A landscape with many valleys, sampled at points; each row gives a point and its height.
A ball rolls from a point to the lowest of its 2 nearest points, and stops where none of them is lower. Distance is the straight distance between rows; heights are no part of it.
tova: [119 109 155 127 111 131 133 124 114 106 135 125 138 138  99 112 121 119
 113 119 171]  height 584
vor: [110 114 137 154  99  96 113 122 137 148 179 173 183 180 112 105  50  73
 143 108 151]  height 213
Gudi: [150 130 116 121 133 126 111 131 177 113 118 105  83 121 152 176 134 154
 103 132 132]  height 444
bikem: [111 180  92 111 152 143 146 129 178 103 133 127  98 112 172 148 207 176
 118 129 124]  height 518
Rir: [128 120 156 135 146 110 152  68  96 124 128 113 145 126 132 102 147  89
 162 148 155]  height 648
gemi: [155 111 168 135 108  86 141  94 122 162 140 109 169 162 112 133  98 125
 153 145 163]  height 616
Fozu: [107 160 133 153 165 134 146  78  90 152 134 154 131 135 190  33 139 109
 178 140  85]  height 891
livup: [134 121 136 108 126 129 120 153  78 106 120  96 144 123 138 110 155 122
 129 122 145]  height 512
bevi: [132 129 137 100  93 150 109 146 150 126 115 119 136 121 102 169 140 145
 135 119 138]  height 261
nuku: [147  93 156 116 138 140 144 138 125 124 120 143 123 139 106 155 131 128
 149 155 121]  height 643
reg: [133 145 121 117 164 159 113 161 153 113 153 134 127 109 118 183 173 180
 124 151 124]  height 548
levid: [135  99 158 155  92  96 139 101 134 134 180 137 162 187 120 108  67  72
 148 117 170]  height 316
gibo: [141 142 149 134 142 124 139  99  75 130 147  87 142 120 143 105 129 107
 138  87 138]  height 615
ragal: [121 148 143 102 133 150 129 132 104 120  88 120 102 118 160 113 191 123
 132 135 114]  height 361
big: [172 139 120  98 131 134 117 140 107 140 136 117 123 129 115 148 127 150
 133 128 118]  height 222
zogak: [160 154  92 147 140 158 137 129 104 132 101 130  95  89 132 108 176 119
 136 134  96]  height 552
Muv: [134  78 113 139 130 143 146 140 121 119 144 138 125 141  98 159  96 126
  97 127 158]  height 344
pof: [128 112 159 117 145  84 149  83 114 101 156  94 157 138 109 111 127  96
 167 137 166]  height 630
rel: [112  88 161 110 110  98 122 124 128 133 146 130 152 131 106 112  77 107
 131 132 192]  height 549
Veko: [162 119 118 128 155 132 137 138 142 110 109 133 104 127 153 158 178 166
 129 165  94]  height 551
sedi: [136 108 126 103 115 119 139  99  91 101 113 113 131 120 107 137 117  83
 132 130 128]  height 511
Rul: [145 107 118 121  99  94 133 103 104 144 153 113 148 149 103 153  93 101
 112 114 122]  height 458
feb: [115 102 126 141  77  95 121 132 135 152 150 126 145 130  92 136  74 105
 112  91 123]  height 391
defon: [144 142 114 144 149 139 128 129 116 130 103 117 105  88 141 142 157 135
 105 123 119]  height 491
pusal: [124 188  96 137 143 126 125 122 161 128 106 116  70  94 172 149 195 184
 129 142 129]  height 585
pip: [136 125 187 114 121 119 153 118 124 146 155 113 181 146 124 100 113 107
 134 104 172]  height 281
Mig: [116 119 151  95 107 133 143 103 138 139 133 101 153 170  86  97  76 100
 154 100 162]  height 472
seva: [167 134 140 107 135 147 144 116  84 151 128 108 149 149 129 125 139 130
 131 136 124]  height 282
gak: [128 169 107 113 122 151 130 133 158  98 130 114  78 111 146 154 187 161
 100  97 133]  height 431
kobaz: [149 140  95 117 165 141 124 124 177 104 128 122  82 126 156 182 160 182
 132 139 119]  height 495
ravaz: [155 115 125  93 101 129 113 137  97 111 120 127 136 162 104 132 103 141
 134 124 136]  height 156
sopi: [124 156 118 123 104 140 107 159 209 131 138 135 140 119 111 171 103 153
  92 117 127]  height 176
Nubu: [136 140 129 116 137 138 129 134  84 135 119 127 131 123 153  87 172  92
 153 132 119]  height 441
viv: [112 126 119 135 169 125 127 113  81 151 113  88 115 123 158 109 157 147
 121 164  87]  height 677
kemo: [145 167  96 120 135 127 124 135 147 131 106 138  73  86 182 157 216 144
 141 131 111]  height 635
nik: [ 97 169  83 166 157 151 122 119 121 150 103 136  94 106 183  77 161 153
 133 145  54]  height 708
taru: [111 170 113 123 138 138 110 129  95 123  82 109 117 106 181 107 179 120
 156 127  80]  height 438
lep: [121 105 134 129  93 129 113 162 187 135 135 165 121 145 113 138  77 134
  79 117 149]  height 321
Dule: [112 182  81 151 147 136 117 136 131 120 108 165  90  95 191 141 194 143
 144 158  93]  height 695
Fosat: [101 131 111 151  94  91  81 181 199 118 120 204 130 144 117 143  63 139
  93 103 107]  height 396
Lod: [148 145 123 121 159 138 152 104  87  99 113 111 123 101 106 115 139  94
 151 134 126]  height 565
Rizif: [114 106 105 138 114 132  98 159 165 102 151 131 132 127  87 181 110 160
  98 149 126]  height 476
guv: [144 113 148 138 163 152 146 112 103 129  96 128 115 135 121 136 158 136
 149 158 110]  height 620
vur: [155 129 170 110 146 136 163 115 101 164 161 104 151 150 114 108 112  98
 130 126 155]  height 345
ked: [116 137  88 139 101 111 109 165 252 126 154 155 142 157 140 175  94 169
 109  94 118]  height 496
Dos: [ 94 109  96 134  78  90  97 180 150 118 127 170 154 148 114 145  62 134
  94 100 109]  height 300
vufad: [124 119 119 129 110 142 120 173 190 145 145 163 125 122 112 195 105 138
  97 107 154]  height 249
fufi: [134 142 134  79 134 130 117 148 196 126 147 144 129 102 122 199 132 168
 103 115 130]  height 252
ripo: [135 102 160 121 131  65 142  94 110 126 142 129 171 145 108 102  91 115
 166 142 186]  height 586
Bafu: [107 152 112 139 151 153 126 107  98 152  87 152  80 119 165  46 139 136
 166 152  88]  height 780
vid: [105 111 130 126 106 136 125 126 142 156 134 133 142 168  92  97  43 112
 134  83 153]  height 413
Boli: [147  97 140 108 132 124 151 132 123 149 105 123 155 156  82 151 111 119
 166 143 138]  height 662
nalus: [147 153 149  86 155 134 136  91  58 125 136 102 125 131 146  89 118  88
 152 102 140]  height 671
buke: [129 152 119 111 122 137 141 134 179 118 143 122 117 104 122 188 169 152
  89  86 127]  height 340
Tulo: [107 135 152 146 161 157 151 118  62 123 121 119 126 118 128  83 170 107
 123 138 158]  height 666
Sok: [102 104 121 154 110 117 141 130 144 141 170 153 171 177  95  83  44 105
 136  96 173]  height 328
Godi: [107 128  94 100  77 106 111 156 176 131 127 124 128 155 119 158  84 157
 118  97 123]  height 299
rosu: [141 102 155 113  82  99 109 129 151 124 133 128 154 152 110 101  64  90
 133 126 159]  height 521
mimum: [141 123 136 130  99 135 139 152 175 146 154 132 132 114 105 160 105 132
  77 132 100]  height 246
fem: [138 126 115 145 133 148 109 150 174 102 151 126 124 135 109 195 151 173
 119 127 125]  height 513
someb: [102  95 125 164  79  86 120 131 156 148 131 163 140 159  87 115  60 127
 121  94 118]  height 308
voz: [135 124 117 129 172 136 109 130 115 136 104  77 121 115 158 124 124 142
 133 167 125]  height 645
Rume: [144 127 132 110 118 104 111 120 121  93 113 111 133 103 122 164 114 125
 113 138 120]  height 550
Tiniv: [131 101 117 114 108 114 135  99 122 126 140 127 122 151  96 150  94  68
 131 138 135]  height 462
somi: [112 151 142 138 166 166 141  94  79 122 116 128  98 121 132  65 152 129
 136 148 121]  height 702
zarem: [104 139 120 161 135 130 145  90  94 154 101 178 102 130 180  25 126 120
 169 140  69]  height 833
zuse: [102 111 111 153  86  89 111 170 153 138 126 191 178 139  93 107  52 111
 103 111 115]  height 192
zovi: [145 127 138 137 174 159 128 132 133 142 105 124 101 120 142 112 189 158
 128 171 103]  height 589
Subap: [121 116 166 138 134 150 152 119 104 116 136 115 123 110 116  98 151 113
 140 107 174]  height 622
mobub: [111 149  98 153 153 113 113 109 104 145 116 124  96  92 180 105 151 164
 141 154  82]  height 724
pemu: [124 107 125 145 153 127 124 124 109 121 138 122  97  84 130 145 146 144
 101 147 147]  height 440
zedu: [108 102 125 154  96 131 119 147 139  94 136 133 121 123 103 193 121 143
  87 118 131]  height 442
lado: [151 133 101 124 165 142 130 131 113 119 101  89 131 109 121  96 147 121
 145 158 120]  height 614
bem: [114 137 136 141 169 121 133 120  87 129 105 141 127 110 182  83 162  99
 141 151 101]  height 522
zaz: [ 83 166 124 162 147 159 131 113  91 140  98 153 105 108 143  54 166 130
 141 165  94]  height 742
pog: [110 106 147 137 171 112 136  97  78 103 105 112 131  96 152 101 160  97
 163 146 127]  height 593
Popu: [138 115 162 136 116 140 143 146 117 143 139 133 190 152 113 119  83  92
 138 109 164]  height 209
bag: [127 106 102  95 103 126 126 131 174 106 123 127  96 135 120 177 108 146
 113 111 126]  height 384
bof: [132  97 149 129 113 135 129 132 138 144 144 140 121 139  86 164  96 124
  77 137 120]  height 292
dovek: [113 154 149 134 153  95 158  98  74 138 129 128 140 105 188  57 164 105
 147 152 134]  height 607
fel: [128 170  95 153 164 159 136 134 137 132 110 130  93  97 145 104 191 162
 135 131  64]  height 629
vusi: [140 117 125  99  86 126 115 147 146 144 121 131 150 144 109 140  98 141
 123 123 148]  height 214
mukad: [134 112 123 143 137 143 131 154 116 100 132 140 119 109 121 167 128 141
  87 144 154]  height 398
nunu: [139 100 131 149 114 115 142 100 123 137 161 119 134 152 110 122  89  69
 145 116 178]  height 397
ziked: [156 114 157 137 103 132 114 149 103 137 130 112 185 137 121 133 126 103
 135 109 148]  height 263
Mifef: [121 172 116 114 158 158 104 157 129 121 124 112 123 111 153 147 178 157
 136 155 109]  height 582
Lak: [148 115 151 128 140 131 130 133  84 123 129  99 127 101 127 114 146 144
 120  89 114]  height 553
bepat: [120 139 163 107 123 154 119 136 124 116 103 106 131 119 136 160 169 135
 128 122 107]  height 304
zum: [ 99 117  92 133  70 104 104 164 204 126 151 158 133 173 114 157  94 165
 106 113  96]  height 394

Where does a ball stop that starts at each point below?
fel -> sopi
reg -> sopi
nuku -> Godi
kemo -> sopi
mobub -> zuse
Dule -> sopi

Call two points neighbours if one is among the 2 nearest of the other. Go from one point of each pair to the other, from neighbour to neighbour, staying as low as possible. Name the highest point that can't be avoided.
vor and zuse -> Tiniv
zuse and Godi -> Fosat
ravaz and Popu -> vur
